Points on a hilly landscape, in no order, each with its height.
From any point a ball rolls to the lowest of the 2 points nearest to it. It stops when none of these is lower. Distance is the straight distance between rows; heights are no part of it.
zarag: [128, 114, 96, 113, 137, 96, 156, 90, 133, 95, 85, 87, 87, 98, 86, 108, 135, 97, 113, 99, 115, 57, 95, 143, 110, 108, 98, 49, 109, 98, 86, 137, 102, 92, 84]  (h 49.4)
rifod: [68, 71, 112, 85, 113, 117, 76, 63, 103, 115, 108, 60, 75, 91, 135, 112, 135, 133, 80, 98, 106, 123, 66, 78, 96, 98, 114, 75, 93, 85, 112, 70, 137, 88, 115]  (h 34.3)
tano: [67, 104, 109, 123, 113, 112, 119, 109, 102, 112, 107, 105, 148, 68, 133, 90, 100, 118, 117, 111, 134, 137, 118, 93, 62, 64, 126, 97, 100, 123, 90, 61, 101, 112, 117]  (h 9.1)
vin: [104, 144, 102, 119, 84, 100, 75, 97, 105, 107, 112, 95, 131, 124, 98, 93, 93, 118, 154, 144, 124, 149, 91, 80, 115, 59, 102, 93, 119, 117, 113, 108, 95, 123, 137]  (h 41.4)
sosi: [120, 106, 88, 99, 120, 69, 108, 86, 83, 100, 115, 87, 79, 108, 93, 86, 96, 76, 119, 107, 86, 80, 114, 112, 100, 99, 79, 127, 97, 91, 87, 97, 82, 117, 105]  (h 46.6)
Lufes: [124, 132, 105, 119, 97, 72, 69, 116, 88, 113, 114, 70, 87, 129, 92, 102, 78, 92, 151, 142, 112, 119, 100, 103, 108, 88, 105, 120, 129, 85, 87, 89, 97, 103, 122]  (h 32.2)
zizeg: [89, 110, 98, 108, 101, 100, 81, 125, 68, 91, 55, 71, 89, 101, 72, 84, 84, 119, 89, 143, 89, 85, 115, 121, 130, 147, 98, 130, 128, 88, 83, 120, 102, 59, 102]  (h 35.6)
Rone: [124, 124, 129, 91, 87, 115, 125, 146, 91, 103, 103, 92, 131, 116, 81, 104, 76, 105, 122, 120, 118, 118, 141, 109, 82, 123, 90, 132, 96, 94, 99, 126, 70, 62, 99]  (h 33.6)
sigak: [138, 132, 114, 98, 109, 80, 117, 106, 142, 104, 103, 95, 78, 130, 118, 115, 118, 71, 129, 114, 102, 76, 69, 110, 114, 90, 85, 86, 124, 112, 109, 90, 100, 110, 115]  (h 24.4)
rava: [62, 95, 74, 105, 101, 136, 124, 35, 98, 110, 88, 108, 117, 88, 81, 108, 97, 145, 75, 103, 99, 103, 107, 60, 95, 88, 99, 55, 76, 96, 133, 144, 114, 153, 90]  (h 17.7)
kino: [74, 114, 93, 83, 70, 101, 84, 88, 110, 107, 69, 88, 105, 113, 116, 89, 96, 119, 91, 111, 83, 71, 55, 83, 128, 101, 99, 100, 94, 96, 131, 62, 120, 121, 118]  (h 11.0)
tig: [96, 83, 79, 107, 78, 109, 73, 37, 66, 122, 114, 96, 107, 98, 98, 127, 85, 105, 60, 95, 74, 97, 67, 53, 83, 89, 86, 105, 63, 67, 141, 121, 118, 125, 69]  (h 50.0)
Tinot: [73, 62, 92, 73, 136, 99, 143, 78, 106, 83, 99, 89, 82, 86, 126, 103, 143, 112, 77, 77, 100, 92, 73, 123, 86, 114, 116, 74, 85, 98, 118, 80, 117, 85, 107]  (h 36.5)
gaba: [145, 150, 106, 114, 121, 68, 96, 120, 119, 110, 92, 82, 88, 122, 107, 90, 111, 74, 139, 148, 109, 69, 68, 114, 138, 91, 87, 93, 136, 107, 87, 79, 91, 123, 124]  (h 14.4)
mefo: [130, 167, 105, 108, 99, 90, 108, 136, 118, 111, 91, 87, 126, 100, 105, 74, 79, 96, 136, 154, 123, 70, 87, 121, 133, 83, 95, 101, 113, 108, 75, 82, 79, 121, 115]  (h 24.3)
kuviz: [130, 74, 108, 126, 116, 54, 37, 85, 94, 97, 129, 80, 71, 105, 75, 80, 91, 66, 105, 107, 80, 117, 100, 80, 122, 82, 97, 134, 130, 96, 74, 73, 89, 92, 108]  (h 37.4)
Filu: [112, 114, 90, 120, 137, 88, 36, 124, 118, 123, 72, 98, 82, 96, 127, 79, 103, 104, 100, 127, 93, 123, 123, 111, 149, 120, 95, 93, 126, 85, 88, 97, 79, 63, 81]  (h 35.0)
tede: [116, 76, 100, 91, 62, 92, 45, 99, 102, 128, 124, 144, 105, 126, 94, 121, 90, 84, 87, 51, 72, 119, 93, 76, 98, 103, 85, 93, 83, 99, 117, 118, 116, 95, 77]  (h 20.6)
Suzo: [63, 111, 76, 87, 85, 132, 122, 37, 112, 107, 76, 115, 119, 83, 89, 86, 93, 135, 70, 103, 85, 81, 81, 47, 99, 75, 95, 82, 66, 102, 139, 112, 109, 166, 83]  (h 21.5)
vil: [74, 76, 84, 101, 88, 124, 60, 59, 104, 109, 78, 103, 86, 102, 112, 119, 98, 123, 49, 99, 82, 85, 72, 78, 117, 108, 89, 76, 85, 85, 132, 119, 130, 114, 89]  (h 44.9)
tavi: [72, 62, 95, 119, 86, 100, 66, 92, 82, 86, 92, 107, 86, 73, 93, 95, 102, 104, 48, 62, 96, 111, 107, 92, 101, 108, 111, 117, 98, 99, 97, 84, 125, 99, 96]  (h 28.4)
tikug: [101, 62, 83, 81, 86, 89, 120, 88, 53, 80, 125, 82, 75, 100, 65, 107, 94, 87, 87, 97, 95, 87, 103, 116, 87, 129, 88, 125, 100, 82, 95, 123, 96, 78, 103]  (h 60.6)
kifu: [79, 124, 107, 76, 96, 120, 134, 99, 96, 87, 84, 91, 136, 81, 84, 85, 72, 122, 107, 135, 110, 97, 129, 122, 82, 125, 109, 111, 84, 100, 84, 141, 80, 101, 111]  (h 19.9)
Zovab: [144, 108, 116, 113, 107, 93, 119, 145, 115, 79, 108, 107, 92, 108, 109, 97, 127, 74, 118, 98, 132, 93, 82, 121, 95, 98, 119, 100, 117, 125, 86, 51, 100, 78, 109]  (h 63.0)
Nin: [119, 99, 116, 110, 88, 82, 51, 127, 99, 106, 116, 103, 98, 123, 114, 100, 90, 94, 122, 103, 91, 126, 101, 84, 109, 83, 97, 113, 127, 99, 103, 85, 105, 76, 103]  (h 34.7)
kig: [138, 81, 106, 119, 111, 70, 95, 50, 93, 104, 150, 106, 75, 97, 77, 125, 89, 61, 102, 65, 80, 108, 105, 71, 74, 66, 85, 104, 94, 108, 120, 114, 103, 135, 94]  (h 33.9)
vuru: [98, 103, 120, 116, 116, 106, 150, 109, 135, 102, 121, 118, 130, 73, 117, 93, 112, 88, 124, 86, 131, 129, 102, 84, 57, 48, 130, 91, 105, 135, 92, 70, 117, 121, 123]  (h 16.6)
Ziz: [56, 73, 96, 100, 90, 139, 95, 65, 92, 113, 98, 138, 122, 84, 103, 123, 89, 130, 76, 78, 93, 130, 132, 80, 80, 102, 98, 79, 82, 94, 117, 142, 119, 122, 86]  (h 7.4)
reg: [128, 90, 114, 80, 105, 109, 111, 147, 86, 87, 121, 98, 97, 100, 111, 102, 133, 100, 97, 99, 132, 109, 64, 132, 74, 116, 122, 109, 101, 104, 84, 46, 98, 52, 108]  (h 59.6)
gusap: [115, 64, 82, 106, 104, 94, 110, 70, 80, 87, 110, 101, 73, 87, 81, 115, 100, 84, 71, 58, 86, 76, 103, 97, 104, 97, 82, 81, 89, 95, 112, 140, 108, 104, 71]  (h 54.6)
bab: [117, 71, 106, 104, 111, 99, 111, 82, 113, 97, 125, 116, 57, 113, 110, 131, 130, 92, 98, 51, 107, 112, 80, 89, 90, 86, 120, 66, 112, 112, 103, 96, 122, 85, 100]  (h 39.0)
keza: [115, 122, 96, 129, 101, 83, 91, 80, 65, 105, 91, 56, 74, 112, 70, 91, 91, 114, 139, 142, 119, 100, 101, 105, 112, 88, 105, 105, 136, 78, 65, 98, 101, 98, 130]  (h 26.3)
Bor: [80, 79, 102, 93, 102, 99, 56, 81, 101, 100, 102, 64, 68, 110, 116, 106, 124, 114, 84, 104, 100, 114, 65, 99, 124, 114, 102, 89, 112, 71, 94, 86, 108, 84, 115]  (h 28.0)
nefo: [75, 122, 122, 100, 61, 135, 79, 114, 103, 123, 94, 134, 145, 112, 99, 111, 89, 131, 121, 108, 120, 154, 117, 96, 104, 103, 99, 82, 87, 106, 111, 139, 85, 101, 101]  (h 43.5)
Nobo: [121, 80, 88, 88, 123, 92, 122, 71, 101, 100, 112, 106, 84, 97, 90, 108, 86, 80, 87, 64, 82, 78, 138, 118, 83, 117, 79, 97, 79, 92, 108, 167, 81, 110, 67]  (h 57.0)
fuda: [111, 168, 121, 100, 91, 106, 85, 91, 116, 127, 108, 106, 148, 95, 103, 84, 99, 95, 144, 156, 133, 139, 88, 86, 101, 59, 106, 81, 106, 137, 87, 79, 83, 146, 140]  (h 36.8)
Fifit: [107, 132, 133, 63, 59, 122, 131, 122, 118, 100, 101, 122, 146, 104, 92, 97, 91, 86, 127, 116, 121, 100, 103, 113, 64, 93, 113, 97, 80, 124, 100, 95, 64, 115, 119]  (h 52.3)
Vol: [67, 78, 105, 96, 100, 102, 106, 131, 76, 83, 104, 109, 129, 82, 129, 91, 84, 114, 87, 99, 92, 106, 126, 97, 67, 107, 105, 143, 91, 117, 87, 57, 89, 87, 96]  (h 20.0)
kisib: [50, 77, 92, 90, 105, 124, 104, 62, 101, 116, 92, 71, 89, 73, 116, 96, 120, 131, 69, 86, 82, 97, 60, 68, 89, 86, 126, 107, 88, 91, 114, 63, 143, 116, 110]  (h 38.6)
Mave: [131, 121, 102, 116, 62, 87, 115, 117, 83, 89, 112, 107, 100, 133, 44, 91, 64, 77, 148, 104, 110, 96, 115, 101, 104, 84, 84, 124, 117, 110, 86, 118, 88, 122, 123]  (h 52.5)
Gisa: [92, 86, 91, 81, 134, 104, 120, 111, 99, 88, 92, 107, 86, 89, 99, 102, 121, 114, 73, 88, 98, 110, 124, 142, 93, 134, 107, 99, 82, 92, 86, 117, 94, 66, 77]  (h 44.7)
zar: [116, 137, 90, 98, 131, 77, 87, 147, 128, 107, 91, 103, 120, 97, 139, 78, 71, 75, 112, 120, 100, 91, 116, 112, 121, 110, 87, 126, 98, 108, 99, 77, 46, 102, 84]  (h 37.2)
Selu: [99, 77, 86, 93, 114, 82, 105, 83, 61, 92, 96, 84, 96, 85, 78, 91, 86, 94, 78, 98, 79, 99, 136, 117, 80, 132, 94, 146, 83, 76, 89, 143, 100, 90, 86]  (h 62.8)
mabez: [65, 117, 111, 95, 112, 109, 74, 130, 100, 108, 77, 99, 115, 91, 132, 105, 94, 123, 94, 122, 94, 113, 119, 115, 103, 124, 93, 108, 101, 87, 112, 103, 100, 82, 93]  (h 19.0)
val: [108, 130, 129, 108, 92, 115, 150, 97, 143, 107, 114, 113, 129, 89, 103, 94, 112, 88, 122, 102, 140, 116, 85, 107, 88, 57, 113, 65, 107, 144, 96, 103, 99, 134, 132]  (h 24.9)
dezuz: [89, 88, 97, 94, 80, 114, 64, 87, 105, 100, 82, 77, 78, 127, 97, 113, 105, 119, 78, 105, 95, 73, 45, 71, 141, 98, 94, 71, 113, 75, 112, 84, 120, 101, 116]  (h 20.1)
Zanu: [83, 99, 89, 99, 133, 93, 115, 52, 84, 100, 104, 52, 65, 94, 117, 107, 124, 113, 99, 107, 92, 80, 69, 95, 104, 91, 95, 87, 99, 77, 98, 90, 113, 110, 121]  (h 21.2)
gurek: [102, 125, 119, 69, 99, 122, 154, 127, 92, 83, 96, 94, 147, 93, 73, 88, 70, 107, 106, 122, 112, 89, 164, 128, 81, 124, 94, 118, 86, 104, 78, 131, 58, 79, 98]  (h 27.1)
poz: [90, 99, 90, 98, 110, 97, 95, 144, 56, 78, 79, 69, 100, 101, 80, 88, 90, 112, 87, 138, 105, 107, 120, 106, 110, 138, 105, 154, 109, 86, 65, 90, 86, 33, 93]  (h 30.5)
zovu: [109, 113, 107, 120, 113, 87, 37, 144, 105, 118, 98, 120, 105, 106, 134, 90, 79, 104, 118, 114, 93, 135, 133, 88, 119, 102, 93, 108, 114, 101, 93, 83, 73, 78, 86]  (h 30.6)
pumul: [131, 113, 86, 88, 133, 75, 88, 119, 132, 109, 104, 122, 105, 102, 110, 85, 72, 46, 107, 95, 80, 92, 137, 113, 110, 104, 80, 128, 100, 101, 103, 102, 53, 118, 81]  (h 40.8)
bon: [82, 107, 89, 90, 73, 114, 125, 74, 111, 95, 68, 95, 110, 114, 94, 107, 97, 109, 86, 99, 86, 64, 66, 82, 123, 101, 99, 82, 81, 98, 135, 103, 112, 136, 97]  (h 19.7)
nat: [127, 71, 114, 126, 88, 94, 112, 101, 108, 80, 138, 126, 74, 113, 75, 124, 112, 71, 115, 51, 105, 133, 107, 75, 81, 76, 109, 79, 123, 128, 103, 95, 128, 97, 100]  (h 42.4)
pogav: [96, 120, 104, 92, 60, 116, 73, 87, 120, 123, 86, 134, 121, 121, 100, 116, 82, 123, 113, 107, 110, 137, 96, 78, 105, 99, 81, 76, 83, 102, 141, 135, 93, 126, 98]  (h 47.3)
Salev: [125, 172, 110, 92, 84, 93, 104, 105, 128, 118, 100, 105, 144, 109, 85, 74, 82, 86, 149, 159, 123, 94, 85, 106, 120, 68, 93, 89, 90, 128, 84, 87, 66, 147, 130]  (h 31.5)
Fozeg: [98, 71, 90, 77, 88, 100, 107, 94, 93, 86, 107, 105, 71, 106, 103, 106, 116, 88, 81, 71, 89, 73, 66, 117, 114, 113, 97, 106, 103, 97, 110, 84, 114, 95, 106]  (h 58.3)
lis: [110, 78, 63, 97, 124, 44, 83, 51, 44, 117, 132, 66, 59, 76, 85, 82, 108, 73, 88, 105, 77, 77, 102, 98, 113, 86, 82, 140, 87, 74, 74, 85, 80, 110, 100]  (h 42.2)
Sek: [109, 103, 119, 67, 85, 110, 90, 144, 102, 98, 123, 92, 105, 123, 132, 127, 126, 102, 109, 111, 131, 125, 61, 128, 79, 129, 118, 107, 95, 85, 100, 77, 97, 44, 111]  (h 55.1)
fiba: [59, 63, 95, 109, 72, 114, 87, 91, 67, 78, 69, 110, 111, 69, 83, 79, 94, 115, 53, 78, 72, 92, 97, 73, 104, 94, 114, 139, 106, 113, 97, 57, 142, 114, 100]  (h 25.4)
Vasev: [120, 131, 133, 89, 95, 112, 63, 125, 105, 118, 117, 94, 111, 125, 140, 127, 113, 109, 120, 126, 127, 123, 65, 109, 84, 102, 108, 92, 119, 91, 96, 82, 107, 65, 111]  (h 50.2)
Dinun: [85, 132, 98, 102, 132, 108, 104, 135, 145, 119, 87, 107, 142, 73, 166, 87, 100, 110, 81, 125, 119, 91, 71, 104, 101, 92, 111, 95, 99, 112, 91, 45, 93, 110, 110]  (h 58.4)
Sipe: [103, 105, 87, 125, 103, 85, 104, 44, 45, 103, 103, 49, 54, 113, 71, 101, 85, 111, 129, 129, 96, 73, 90, 92, 108, 76, 92, 97, 108, 58, 69, 121, 109, 107, 116]  (h 19.5)
biz: [74, 114, 97, 96, 98, 104, 99, 90, 126, 120, 90, 105, 112, 102, 118, 105, 91, 107, 102, 95, 85, 105, 108, 92, 107, 82, 101, 79, 103, 104, 114, 98, 97, 134, 105]  (h 53.3)
tokef: [97, 105, 105, 105, 122, 104, 120, 147, 139, 101, 87, 123, 124, 89, 155, 96, 115, 98, 85, 92, 114, 101, 83, 110, 93, 88, 125, 94, 99, 123, 104, 46, 99, 84, 93]  (h 61.0)
Fipuf: [120, 121, 75, 97, 125, 63, 73, 101, 101, 112, 105, 83, 88, 96, 118, 77, 76, 61, 115, 120, 73, 93, 125, 118, 117, 103, 77, 143, 104, 76, 83, 112, 62, 117, 97]  (h 43.7)
zutu: [134, 96, 109, 86, 108, 97, 143, 136, 112, 81, 110, 119, 94, 106, 86, 89, 99, 72, 114, 76, 105, 107, 143, 132, 73, 123, 100, 124, 89, 99, 95, 120, 65, 63, 76]  (h 53.8)
lapup: [97, 110, 89, 116, 136, 97, 49, 116, 114, 104, 59, 74, 74, 102, 125, 78, 120, 112, 87, 143, 106, 90, 98, 116, 143, 126, 99, 86, 123, 77, 82, 86, 95, 84, 102]  (h 39.1)
boze: [137, 107, 123, 112, 70, 92, 101, 97, 116, 94, 136, 127, 75, 138, 74, 138, 105, 71, 134, 77, 91, 122, 90, 63, 101, 76, 92, 73, 129, 126, 109, 104, 124, 112, 113]  (h 45.0)
Nofad: [86, 63, 92, 110, 116, 115, 110, 77, 104, 86, 89, 110, 66, 94, 104, 117, 128, 98, 80, 51, 87, 87, 109, 101, 95, 115, 92, 60, 82, 91, 100, 134, 122, 90, 72]  (h 52.2)
Mifam: [121, 124, 100, 108, 85, 100, 114, 155, 113, 92, 94, 127, 132, 106, 86, 84, 78, 78, 119, 87, 96, 83, 130, 108, 102, 86, 106, 119, 109, 127, 102, 87, 70, 104, 90]  (h 44.5)
Rusam: [126, 128, 119, 81, 59, 119, 117, 83, 117, 105, 112, 107, 128, 125, 74, 115, 81, 103, 140, 125, 131, 119, 84, 111, 84, 93, 97, 71, 97, 120, 108, 140, 82, 125, 123]  (h 59.7)
gegi: [109, 122, 92, 112, 119, 90, 132, 94, 126, 92, 71, 75, 91, 96, 95, 93, 121, 98, 101, 101, 105, 37, 70, 126, 129, 93, 99, 59, 116, 108, 101, 111, 114, 111, 109]  (h 43.4)
luku: [142, 120, 97, 116, 110, 61, 108, 112, 95, 94, 119, 97, 83, 120, 67, 89, 82, 53, 156, 122, 99, 95, 120, 109, 110, 93, 83, 141, 124, 105, 69, 101, 78, 116, 108]  (h 49.5)
mizuk: [60, 91, 108, 118, 96, 110, 132, 117, 79, 92, 101, 110, 134, 71, 105, 79, 81, 122, 117, 110, 112, 108, 128, 88, 60, 73, 124, 126, 96, 110, 74, 56, 104, 110, 119]  (h 14.8)
burut: [109, 67, 86, 82, 124, 88, 149, 85, 72, 65, 109, 87, 79, 95, 68, 102, 113, 104, 93, 85, 81, 66, 123, 124, 82, 132, 97, 101, 86, 89, 84, 137, 105, 73, 89]  (h 58.2)
bepar: [119, 57, 100, 138, 89, 68, 59, 82, 82, 81, 112, 80, 69, 97, 64, 80, 97, 82, 72, 77, 86, 97, 102, 78, 111, 90, 112, 115, 118, 95, 76, 80, 108, 102, 99]  (h 34.5)
puv: [118, 143, 107, 100, 100, 97, 94, 147, 135, 110, 90, 118, 141, 90, 107, 83, 68, 76, 116, 115, 113, 102, 140, 103, 126, 80, 86, 108, 107, 130, 103, 107, 51, 110, 93]  (h 41.3)
nikuf: [103, 72, 87, 68, 91, 98, 84, 78, 110, 102, 128, 85, 67, 111, 112, 116, 119, 79, 73, 75, 75, 86, 43, 88, 123, 114, 80, 91, 92, 91, 134, 86, 107, 91, 95]  (h 55.3)
Fuba: [127, 106, 100, 99, 114, 91, 118, 131, 96, 85, 101, 90, 77, 105, 81, 90, 108, 75, 117, 101, 107, 95, 113, 134, 99, 117, 105, 118, 108, 96, 87, 99, 83, 80, 94]  (h 50.3)
mebud: [77, 101, 102, 118, 111, 111, 61, 136, 80, 109, 74, 111, 117, 77, 116, 96, 83, 133, 103, 119, 90, 139, 160, 93, 106, 115, 100, 105, 112, 101, 90, 113, 87, 53, 84]  (h 25.6)
tev: [57, 77, 95, 109, 78, 112, 123, 85, 62, 65, 77, 99, 89, 86, 65, 77, 96, 118, 78, 101, 92, 69, 94, 93, 94, 95, 113, 126, 102, 99, 81, 72, 145, 104, 116]  (h 22.6)
kan: [53, 87, 79, 109, 84, 124, 112, 47, 90, 90, 83, 131, 127, 73, 70, 114, 90, 125, 62, 90, 94, 110, 134, 77, 96, 101, 98, 70, 64, 106, 114, 163, 119, 134, 88]  (h 12.7)
dem: [80, 87, 83, 70, 147, 93, 116, 55, 109, 117, 110, 79, 70, 89, 145, 113, 142, 108, 81, 102, 92, 88, 68, 113, 101, 104, 93, 78, 89, 81, 125, 102, 102, 101, 102]  (h 29.1)
zavu: [105, 69, 103, 106, 106, 122, 126, 70, 120, 113, 123, 106, 76, 92, 111, 124, 108, 95, 93, 37, 93, 109, 83, 68, 70, 68, 106, 65, 92, 112, 123, 94, 139, 121, 94]  (h 35.1)
Kidib: [123, 84, 92, 110, 96, 88, 93, 69, 111, 110, 130, 99, 81, 106, 98, 120, 92, 64, 83, 67, 74, 85, 78, 64, 102, 68, 91, 94, 99, 112, 127, 103, 124, 143, 88]  (h 30.7)
bek: [107, 80, 122, 82, 76, 117, 139, 148, 103, 80, 111, 127, 113, 110, 89, 111, 111, 91, 108, 66, 108, 96, 120, 125, 66, 120, 118, 113, 93, 106, 102, 97, 89, 52, 80]  (h 57.1)
vus: [86, 80, 108, 110, 63, 122, 89, 137, 77, 100, 94, 131, 112, 107, 83, 110, 82, 115, 111, 68, 107, 144, 141, 91, 85, 109, 102, 111, 95, 104, 101, 123, 101, 71, 92]  (h 34.8)
niriv: [93, 83, 91, 92, 90, 112, 44, 42, 82, 129, 111, 89, 86, 107, 122, 132, 94, 129, 63, 108, 81, 115, 61, 64, 98, 106, 78, 86, 83, 58, 132, 129, 116, 108, 94]  (h 47.7)
Paka: [74, 80, 103, 86, 102, 115, 145, 113, 113, 85, 87, 111, 105, 86, 118, 102, 124, 111, 90, 73, 112, 85, 92, 132, 75, 109, 119, 81, 88, 110, 107, 89, 117, 89, 95]  (h 42.3)
febu: [91, 116, 116, 48, 53, 119, 124, 81, 115, 112, 104, 113, 125, 122, 94, 106, 76, 103, 125, 113, 117, 100, 84, 104, 64, 106, 96, 98, 80, 100, 115, 103, 78, 128, 121]  (h 55.8)
Gudob: [77, 101, 122, 108, 43, 131, 104, 136, 76, 103, 88, 142, 140, 106, 71, 103, 85, 132, 121, 87, 115, 138, 123, 90, 103, 105, 96, 84, 82, 120, 115, 142, 106, 89, 95]  (h 39.2)
serir: [120, 128, 111, 122, 109, 98, 126, 115, 147, 109, 96, 115, 111, 81, 103, 102, 123, 95, 121, 99, 137, 96, 86, 110, 117, 66, 106, 67, 125, 138, 97, 100, 110, 112, 109]  (h 32.3)
Pofof: [96, 84, 90, 84, 116, 102, 102, 149, 67, 76, 98, 104, 111, 93, 111, 84, 91, 102, 90, 111, 104, 100, 112, 111, 93, 130, 109, 154, 97, 107, 82, 57, 87, 59, 87]  (h 24.8)
pakov: [57, 84, 115, 107, 107, 132, 89, 131, 83, 109, 91, 116, 113, 79, 104, 109, 99, 129, 106, 90, 101, 146, 151, 102, 86, 128, 110, 98, 99, 99, 82, 127, 105, 51, 81]  (h 30.0)
Menog: [99, 123, 100, 129, 110, 95, 108, 121, 127, 85, 78, 96, 89, 101, 98, 81, 113, 96, 117, 96, 112, 79, 102, 121, 126, 85, 110, 77, 128, 120, 95, 84, 111, 117, 114]  (h 37.9)
gozog: [136, 134, 124, 113, 88, 78, 77, 147, 104, 99, 125, 105, 92, 126, 109, 114, 95, 79, 146, 133, 109, 128, 94, 95, 100, 89, 105, 109, 133, 118, 94, 73, 91, 89, 110]  (h 37.3)
kagi: [104, 66, 104, 91, 88, 102, 116, 114, 94, 89, 117, 123, 87, 106, 98, 107, 121, 85, 91, 56, 94, 96, 110, 107, 80, 119, 103, 113, 91, 103, 99, 95, 107, 78, 82]  (h 59.5)
Vap: [96, 117, 111, 78, 122, 111, 132, 137, 115, 84, 95, 104, 120, 81, 129, 92, 114, 115, 85, 111, 115, 87, 111, 142, 88, 134, 113, 100, 83, 101, 85, 101, 81, 76, 79]  (h 38.8)
tiku: [91, 132, 97, 88, 90, 114, 100, 65, 140, 124, 86, 115, 115, 125, 117, 111, 102, 112, 112, 98, 101, 111, 77, 77, 120, 86, 87, 55, 97, 109, 140, 124, 98, 147, 108]  (h 50.6)
rut: [117, 124, 127, 86, 63, 109, 136, 153, 107, 80, 95, 121, 134, 104, 77, 94, 86, 96, 123, 96, 124, 82, 103, 114, 91, 99, 105, 110, 101, 113, 109, 102, 76, 89, 105]  (h 48.1)
zava: [116, 128, 98, 81, 121, 96, 115, 165, 105, 90, 86, 90, 128, 99, 134, 92, 84, 102, 106, 127, 104, 80, 108, 121, 103, 126, 105, 124, 95, 100, 80, 73, 66, 79, 76]  (h 31.8)
vogid: [88, 67, 91, 121, 91, 109, 55, 75, 94, 122, 107, 140, 111, 98, 96, 122, 101, 106, 81, 57, 80, 125, 119, 78, 94, 112, 84, 80, 72, 82, 109, 138, 121, 108, 74]  (h 14.0)
tiv: [109, 82, 99, 92, 76, 93, 65, 92, 114, 109, 115, 115, 96, 126, 113, 112, 93, 83, 88, 67, 80, 111, 77, 73, 102, 96, 101, 103, 96, 115, 131, 87, 122, 108, 98]  (h 25.8)
Gavip: [80, 115, 88, 122, 118, 99, 80, 112, 102, 94, 50, 75, 85, 95, 94, 81, 103, 126, 91, 128, 91, 75, 121, 123, 140, 118, 105, 88, 123, 88, 90, 109, 110, 87, 104]  (h 40.1)
bitiv: [109, 105, 85, 93, 134, 91, 168, 80, 112, 67, 101, 79, 93, 94, 70, 99, 116, 109, 111, 95, 107, 67, 125, 142, 84, 122, 103, 86, 97, 99, 78, 144, 84, 92, 91]  (h 54.8)
Keka: [76, 59, 80, 102, 126, 71, 76, 66, 49, 92, 106, 70, 77, 63, 78, 85, 110, 94, 63, 101, 82, 110, 125, 115, 93, 129, 98, 156, 96, 80, 78, 112, 106, 78, 94]  (h 64.4)
Boza: [130, 93, 111, 113, 128, 106, 114, 165, 134, 90, 93, 139, 104, 91, 119, 94, 137, 85, 99, 84, 124, 118, 98, 121, 97, 86, 121, 89, 105, 130, 85, 54, 100, 64, 78]  (h 63.4)
pokiv: [106, 47, 92, 112, 79, 82, 83, 76, 63, 84, 112, 90, 95, 78, 70, 93, 102, 80, 53, 54, 86, 82, 91, 82, 94, 93, 114, 135, 94, 99, 97, 73, 120, 114, 92]  (h 31.6)
mutu: [105, 139, 116, 111, 64, 115, 66, 121, 91, 114, 116, 89, 121, 124, 113, 113, 95, 128, 137, 138, 134, 133, 78, 91, 98, 80, 107, 90, 123, 100, 102, 80, 108, 84, 133]  (h 45.9)
muzu: [64, 64, 97, 107, 97, 90, 85, 67, 56, 73, 92, 82, 77, 84, 79, 75, 101, 123, 69, 101, 90, 85, 91, 90, 118, 103, 114, 128, 104, 82, 64, 85, 128, 97, 115]  (h 18.8)
nad: [72, 71, 92, 109, 104, 123, 104, 62, 104, 106, 81, 82, 65, 94, 115, 113, 118, 124, 62, 80, 90, 73, 65, 66, 101, 90, 105, 67, 97, 92, 120, 103, 129, 116, 95]  (h 42.1)
Vok: [86, 67, 99, 87, 116, 110, 100, 104, 97, 110, 79, 121, 85, 94, 102, 109, 127, 101, 63, 60, 64, 101, 120, 120, 103, 146, 85, 87, 78, 69, 97, 142, 108, 62, 66]  (h 48.9)
Gapo: [83, 85, 85, 114, 109, 87, 91, 57, 61, 93, 99, 54, 55, 89, 77, 88, 99, 122, 93, 123, 96, 79, 97, 91, 99, 96, 105, 100, 113, 70, 74, 97, 114, 97, 116]  (h 13.5)
Modef: [100, 71, 88, 77, 92, 96, 73, 58, 84, 121, 137, 90, 89, 98, 115, 131, 109, 84, 52, 68, 73, 89, 60, 69, 94, 97, 81, 105, 77, 82, 146, 98, 110, 115, 96]  (h 52.4)
Bopu: [85, 119, 69, 91, 61, 127, 123, 65, 111, 102, 74, 128, 121, 113, 79, 105, 86, 121, 80, 96, 98, 71, 71, 60, 120, 89, 80, 77, 65, 111, 141, 133, 101, 162, 82]  (h 25.7)
Luv: [81, 112, 102, 77, 94, 104, 103, 110, 94, 101, 76, 90, 122, 108, 104, 101, 77, 116, 107, 133, 90, 98, 130, 120, 96, 136, 88, 123, 98, 82, 104, 138, 89, 78, 93]  (h 9.5)
Pera: [132, 84, 79, 132, 126, 41, 50, 59, 67, 101, 124, 72, 59, 92, 81, 74, 95, 52, 102, 112, 66, 89, 99, 91, 120, 76, 87, 128, 112, 85, 77, 75, 99, 115, 104]  (h 39.8)
Zed: [80, 116, 88, 111, 131, 90, 106, 98, 143, 117, 86, 99, 113, 95, 148, 82, 111, 102, 93, 107, 94, 92, 89, 99, 110, 80, 116, 89, 105, 100, 107, 54, 111, 126, 106]  (h 55.9)
pip: [121, 81, 102, 81, 116, 93, 131, 97, 123, 88, 113, 120, 91, 109, 91, 111, 99, 59, 108, 62, 93, 99, 134, 133, 71, 108, 92, 90, 90, 104, 100, 136, 72, 102, 79]  (h 56.8)

For each start below, name the point where the ball stops.
kuviz | Gapo
tig | kino
Boza | Luv
Zovab | gaba
boze | Ziz
tikug | tano
nat | Ziz
